A landscape with many valleys, sampled at points; each row gives a point and its height.
From any point a ball rolls to the lowest of the 3 points nearest to it. It stops when none of these is lower. Distance is the straight distance between rows; heights are no part of it.
<232>: [-16   9 -16  34 -15 -14  -7 -26   3  -8 -16   6 -28  19 -47  21  14 -16
 -10  -4   1 -15 -34 -25   6  13  15]  height 2.31
<550>: [ 18   9   1 -25  -9  -8 -12  -4   4 -12 -24   4 -15  32  16 -16 -18   4
   3 -14  25  10  22  32 -13  31   7]  height 1.33
<500>: [-23   9 -24  57 -12  -8   2 -34  -5   0 -14  10 -24   2 -57  42  20 -34
 -29   1  -6  -5 -22 -23  30  -4  11]  height 0.56
<183>: [-12 -13 -10  -2  22 -11 -33 -28 -10   7  22 -27  11 -46 -42  25  -9   8
 -27  16  -6  30 -10  25  43 -30 -11]  height 4.61
<365>: [ -3   6   1   2   8   1 -16 -14   5   1 -26   3 -13   1  -4  -7 -10   0
  -6 -27   6   1  -5  22  -1   5   8]  height 2.04
<832>: [-18 -16   7  17   3   3  46  30  13   8  24  10  12 -18  22 -12  15 -11
  12  19 -19   2  -3 -12 -18 -12 -29]  height 0.57
<164>: [ -3   3   3  -5  16   3   4   0   0  10   9   9  15 -20  11   1  -6   2
   7 -12  -8   2  -3  -2  -6 -22   1]  height 4.30
<541>: [ -9   7  -5   1   5  -1 -13 -18   7 -12 -23   6 -19   8 -25   0  -3  -4
  -8 -20   7  -1 -24  11   0   2   9]  height 0.76
<368>: [ 21   3   7 -35   7  14 -22 -14   9  10  -8   2   6 -29  15 -13  -6   4
  -6 -12   8  12   6  51  20 -19   4]  height 3.30
<457>: [ 25   0  -4 -28  11   7 -24  -8   1  23  21   1  21 -48  10  -4   1   4
  -1   7 -11   7  -2  31  25 -32  -6]  height 5.25
<95>: [-16 -11   8  32  -4   5  48  30  10   3  15   7   9   3  27  -3  12   4
  13  10 -20 -13   4 -27 -40   3 -23]  height 1.17
<618>: [ 19  23   9 -23  -1  -4  -2   0  -8   9  -8   8  10   5  18 -21 -21   8
  17 -25  19 -12  35   7 -19  15   9]  height 4.07
<796>: [-18 -16   3  -6  15   3  11  19  -4  17  28   1  21 -34  15   5   6   4
  -1   9 -13  15  -9   5   0 -39 -19]  height 3.44
<539>: [ 54  19  14  20 -13 -21  22  35 -17  -1  11 -44  20  57   4 -13 -20  21
  15  16  10 -20  34 -68 -23  36  20]  height 6.02
<64>: [ -2  -1  18 -15  -4  18  21  36   7   5  12  17  23 -12  39  -7  10   0
  26   0 -12 -14  28 -14 -30  -4 -13]  height 4.90
<5>: [-31 -22   6  27  10  -1  31  22 -11   5  21   4   3 -12   5   8  10  -4
   1  25 -23  10 -25 -10   2 -35 -34]  height 4.54
<616>: [ 10  -9 -13 -17  11   8 -35 -39   0  12  19 -21   3 -42 -17  11 -11   8
 -25  10   1  37 -12  47  53 -22 -10]  height 2.61
<754>: [ 14   6  11 -28  12   9 -15  -7   3  13  -7  10  10 -27  16 -10 -11   4
   2 -16  -6  -1  -2  27  12 -25   1]  height 3.16
<676>: [ 18  -2  -8  -7 -15 -19  -5   6  -3 -24 -25 -24 -30  59 -20 -18 -10  -8
  -6  10  23   2   0  -7  -4  51   9]  height 5.66
<261>: [ 28   8   4   3  -9 -21   7  23  -8  -4  -2 -25   8  50  -6 -15 -18  17
  14  -1  19 -14   5 -52 -19  39  25]  height 5.78
<598>: [ 34  20  11 -21 -13  -6  21  28 -17   1  18  -8  21  24  35  -8 -28   7
  32 -10  16 -19  74 -26 -29  25  13]  height 5.14
<493>: [ 15  -6   5 -38  11  11 -10   9   3  26  35  11  32 -53  35 -12   3  11
   6   4  -3   6   9  11  23 -33  -5]  height 5.47
<304>: [ 11  12  10 -31  -1   9  -6  -4   6  -5 -15   8   0   0  25 -21 -15   1
   7 -20  17  -5  21  30  -2  -3   5]  height 3.58
<343>: [ 18   1  12 -42 -12  22  -6  24  -4  12  23  23  34 -47  57 -12  13  -2
  13  -5  -6 -26  51  17  -1 -21   1]  height 5.54
<653>: [ -5  -7   6 -14  17   6 -16   3  -2  20  24   4  26 -41   7  -2   0   5
   4   2 -11   5 -13  13  13 -43 -14]  height 4.68
<102>: [  5  -7 -10 -16 -14  -8 -18   2   4 -25 -40  -7 -35  60  -3  -3  -5  -8
  -3   9  23  16   3  13   7  53   7]  height 4.73
<161>: [-19   5   2  24   2   3   4   5   2   7   0  18   6  -1  -9  10   6   1
   6   2  -6  -6 -18 -26 -21 -13  10]  height 3.76
<728>: [  5   9  21   1  -4  -4  29  32  -2   8  10  10  16  11  37  -6  -7  19
  26  -7   7 -21  41 -39 -39  22   5]  height 6.65
<165>: [-33   5 -21  39  -1 -13  -6 -19 -13  -3   3  -7  -8 -17 -61  37  16 -16
 -40   9 -15   9 -18 -18  36 -27   7]  height 2.86
<373>: [-15   4   3  15  11   2  -2 -13   2   4  -3  10   0  -9 -14   3   0   2
   2 -12  -1   0 -24  -1   3 -12  12]  height 3.09
<180>: [-16   2 -15  26   5   0  -9 -25  -5  -9 -16   1 -19 -10 -51  22  10 -25
 -27   4  -7   3 -33  -5  27  -6  11]  height 1.37
<357>: [ 11  -8   2 -27   2  21 -26 -36  13  -8 -11   1 -15 -17   7  -4   8   4
 -20   1  -1  24  -5  64  31  -4  -6]  height 3.84
<667>: [-30 -11   2  52  -4   0  38  11   5  -1  15   9   2   0  -7  16  21  -2
   5  27 -32  -9 -26 -25 -12 -18 -12]  height 4.62
<829>: [ 36  -9 -21   5 -25 -21  -6   5   9 -29 -30 -30 -28  64 -32  -9   9 -13
 -11  22  21  -1 -14 -33  11  55  10]  height 6.28
<574>: [-15  12 -15  36 -17  -7  11 -17   3   3 -11   9 -15   8 -36  18  17  -4
  -8   1   3 -20 -25 -31  -5  -2  17]  height 2.62
<4>: [  1   6   9 -15   6   2  -8  -2   6   4 -11   7   2  -1   2  -8  -2   1
  12 -18   3  -6  -1   8  -4 -12   5]  height 3.19
<201>: [-28   4 -17  30  12  -8 -13 -19 -11  -5   4 -15  -8 -24 -58  40   8 -13
 -36   4 -23  15 -10  -3  39 -25   1]  height 2.42
<795>: [ -3 -20  -2 -22  11   1  -7  12 -10  27  43   1  28 -58  21   5  10   1
   4  24 -17  15   7  15  16 -38 -29]  height 4.97
<842>: [  4   1  -7 -16  16   9 -28 -24   1   3  -6  -5  -2 -31  -6   0  -2   3
 -14 -14  -3  15 -10  36  18 -13   9]  height 2.29
<783>: [ 18   2   3 -31  -3  15 -18 -20  15  -6 -18   5  -3  -2  27 -20 -10   5
  -3 -11  10   9  16  60   7   6   3]  height 3.43
<344>: [ -1  14  -7   4   5  -2  -2 -10   7  -2 -11   8 -11   6 -14   1  -9  11
   0 -20   6   0 -13 -10  -5   3  14]  height 2.13
<512>: [ 35   9  -6   2 -12 -23  -5  14  -3 -11 -21 -27 -10  56 -20 -20 -17  -4
   8  -3  30 -14   6 -36 -18  42  17]  height 5.46
<314>: [  0 -14 -12  -2 -18 -14 -13  -4   5 -36 -37 -20 -40  69 -20   6  15 -18
 -14  14  17   0 -18  -7  10  60   0]  height 4.37
<545>: [  0  -3 -26  24 -23  -8   1 -32  12 -12 -32   0 -41  39 -43  17  12 -29
 -15  -3  18  -6 -23 -24   9  39  14]  height 3.06
<693>: [ -9  -2 -19  11 -14  -7 -13 -18   1 -18 -29 -10 -42  34 -32   8  17 -22
 -20   3  13   0 -15  -6   9  46   2]  height 3.10
<614>: [ -9  10   1  30 -10  -9  24  17   3   7   5   6  -3  23   4   3   3  14
  18   5  -6 -18  -8 -46 -34   9   5]  height 5.99
<643>: [-25  -4  -3  12  15  -3   3  -6 -11   1  10  -2   8 -32 -27  17   3  -5
 -14  -2 -18  13 -26  -5  17 -27  -1]  height 2.60
<477>: [  8 -13  21 -32 -10  25  12  35   0   7  21  24  26 -29  56 -10   7  -1
  20  -6 -12 -15  42  -8 -14 -10 -11]  height 5.29
<273>: [  1  -2  -4 -23   9  10 -20 -27   2 -13 -21  -3 -17 -10  -5  -5  -3   6
  -9 -14   0  12 -15  43  12   5   4]  height 3.03
<499>: [ -7 -10   4 -26 -12   0 -27 -21  -2 -33 -27  -4 -25  45  22  -5   1   3
  -3   8  15  22   5  36   3  40  -7]  height 4.53
<21>: [-10  15   8  -3   9   5   8   7   1   6   3  14   9   2  13  -5 -10  13
  13 -18   5  -6   3 -24 -28  -6  14]  height 5.13
<294>: [-31 -11  -5  31   8  -4   5  -1 -11  -2   8   6   9 -16 -27  19  18  -5
 -15   2 -17  -1 -28 -21   6 -30  -5]  height 3.24
<70>: [-15 -11   1  -6  24  -7 -22   2  -7  17  53  -9  25 -41  -6  16  -5  11
  -7  21 -15  32 -10  14  23 -43 -19]  height 5.67
<399>: [  6  12  13  20 -16  -6  21  29  -2   6  12  -7  11  44  13 -14  -2  14
  23   3   6 -16  29 -49 -45  23   7]  height 6.38
<815>: [ -3  -6   9  38 -16  -9  32  22   4  -1  10   0   9  36  20  -7   9  14
  24  12  -7 -21   6 -49 -39  23  -4]  height 6.16
<679>: [ 37  20   9 -44 -23   8   3  16 -12   3   8  19  14  -6  50 -13 -25   5
  23 -22  14 -35  72  22  -8   0  18]  height 3.99
<595>: [-27   2 -12  27  21  -1 -11 -20  -6  -6  -4  -9 -12 -20 -44  24   4 -12
 -16  -5  -9  13 -29   2  25 -20   7]  height 1.84
<153>: [-36  -5  -5  56  -8  -2   9  -2 -11   0   8   1  -1  -7 -31  20  23  -7
 -16  22 -33  -6 -25 -30   8 -29  -8]  height 4.08
<160>: [  4  13 -10  14 -17 -19   2 -13   7  -5 -18  -4 -22  31 -30  -3  -3  -1
  -5   0  16 -11 -24 -26  -9  36  14]  height 6.31
<658>: [-26  -4   0  17  11   0   8   9   0   4  21   3  16 -19  -4  13   5   1
   3   7 -10   6 -22  -7   4 -35  -9]  height 3.42
<827>: [  1 -17   5 -22   9  11  12  27   6  12  35  14  30 -38  43  -8   4  -1
  13  13 -18   2  16   1   1 -26 -24]  height 3.45
<54>: [ 44  20   6 -10  -4 -15  14  34 -17  -6   4 -26   9  40  11 -18 -34   8
  21   0  27  -9  50 -41 -13  33   9]  height 5.35
<428>: [ -8  -9  -4 -13   2  17 -24 -25  -2 -26 -38  -4 -33  19  -1  -2   6  -2
 -15  -2   4  19 -16  38   8  22   1]  height 4.13
<328>: [-18 -30   4  -5  14  11  27  33   2  14  37   1  26 -34  30  -7  11  -4
  12  22 -21   2  -2   4   0 -31 -38]  height 1.93
<819>: [  3  -4   6 -26  -6  15 -24 -33  15 -22 -29   0 -25  16  18  -6  -2   0
 -14   6   9  20   5  66  12  16  -3]  height 3.79
<912>: [ -3  11  13  11  -2  -6  11  11  -1   6  -4   9   4  22  -3  -3  -2  14
  17  -6  10 -14   4 -30 -30   9  12]  height 5.73
<23>: [ 17  14  13 -29   0   7   1  18  -7  12   8  11  16  -7  34 -11  -5   5
  15 -21   1 -23  35   4 -19  -2   6]  height 4.63
<364>: [ 12  11  -2  29 -13 -23  12   5  -2   2  -2   0  -6  39 -20   2   3  14
   8   1   7 -23  -8 -50 -22  23  20]  height 6.06
<896>: [-16   0  11   9   6   7  19  18   0  12   9  11   8  -6  15  -3   9   4
  24   3 -10 -12  -4 -22 -26 -19  -7]  height 4.29
<436>: [ 27  24  11 -27  -9   1   5  24  -7   4   4  10  19  11  32 -16 -20   4
  26 -18  12 -22  47 -14 -29  13   8]  height 4.69
<145>: [-16 -27   4  48  -9   4  70  25  19   8  11  -2  -3  -2  19 -18  19  -5
   2  21 -20  -6  -3 -13 -25  -6 -30]  height 1.74
<210>: [  9  -4  -5 -21  19   8 -29 -30   4   9  13  -8   7 -35  -3   7  -3  14
 -14   6  -2  21  -9  42  31 -20   2]  height 1.40
<509>: [-10   3 -16  17  -4  -5  -6 -24   3 -13 -30  -2 -24   7 -36  11   3 -20
 -15 -12   7   2 -28  -5   9  17   8]  height 1.83
<68>: [ 28  21   2 -18  -9 -12   0  10 -15  -7  -9 -14  -2  38   4 -20 -27   4
  13 -15  28 -12  25  -8 -19  35  13]  height 4.82
<914>: [  8   0  -1 -16  -1  -2 -14  -9   3 -19 -27   1 -27  41   3  -2 -11  -3
  -4  -2  23  13   3  32 -13  40   3]  height 3.07
<177>: [-11 -35   5   4   3  17  41  42  10  17  34   2  22 -38  35 -17  15 -15
  14  20 -18   3   8   8 -12 -19 -47]  height 1.26
<520>: [-34 -13  -6  35   4  -6  23  10  -1   0  16  10   8 -10  -9  18  16   0
  -3  23 -25   2 -16 -23  -1 -35 -25]  height 4.15
<303>: [ 27  17  12 -38 -11   4  -7  -6  -2  -2 -10   5   7  10  36 -23 -30   4
  14 -15  24 -13  47  33  -7  15  12]  height 3.71
<554>: [-20   2 -10  11  12   6 -22 -23   1  -7 -18  -6 -14 -13 -27  16   1 -13
 -21 -11  -2  15 -25  20  24   4   5]  height 2.21
<895>: [  8 -13   7 -17   4  17 -25 -32   9  -8 -19  -7 -20 -10  -5   8  13  -1
 -24   1  -7  28 -14  59  33   5  -6]  height 3.64
<564>: [ -2  -6  -2 -10  17   7 -14 -20   2  11  11   2   0 -34  -8   4  -1  10
  -3 -12 -10  15 -18  22  21 -23   3]  height 2.63
<383>: [ 13   1   3 -15  20   6 -18 -16   2   6   5   4  10 -26   0   3  -5   5
 -13 -14  -3   9  -8  32  17 -19   3]  height 2.79

For each start below, name the point where the ball stops.
<819> | <210>
<64> | <541>
<614> | <541>
<477> | <832>
<667> | <180>
<5> | <180>
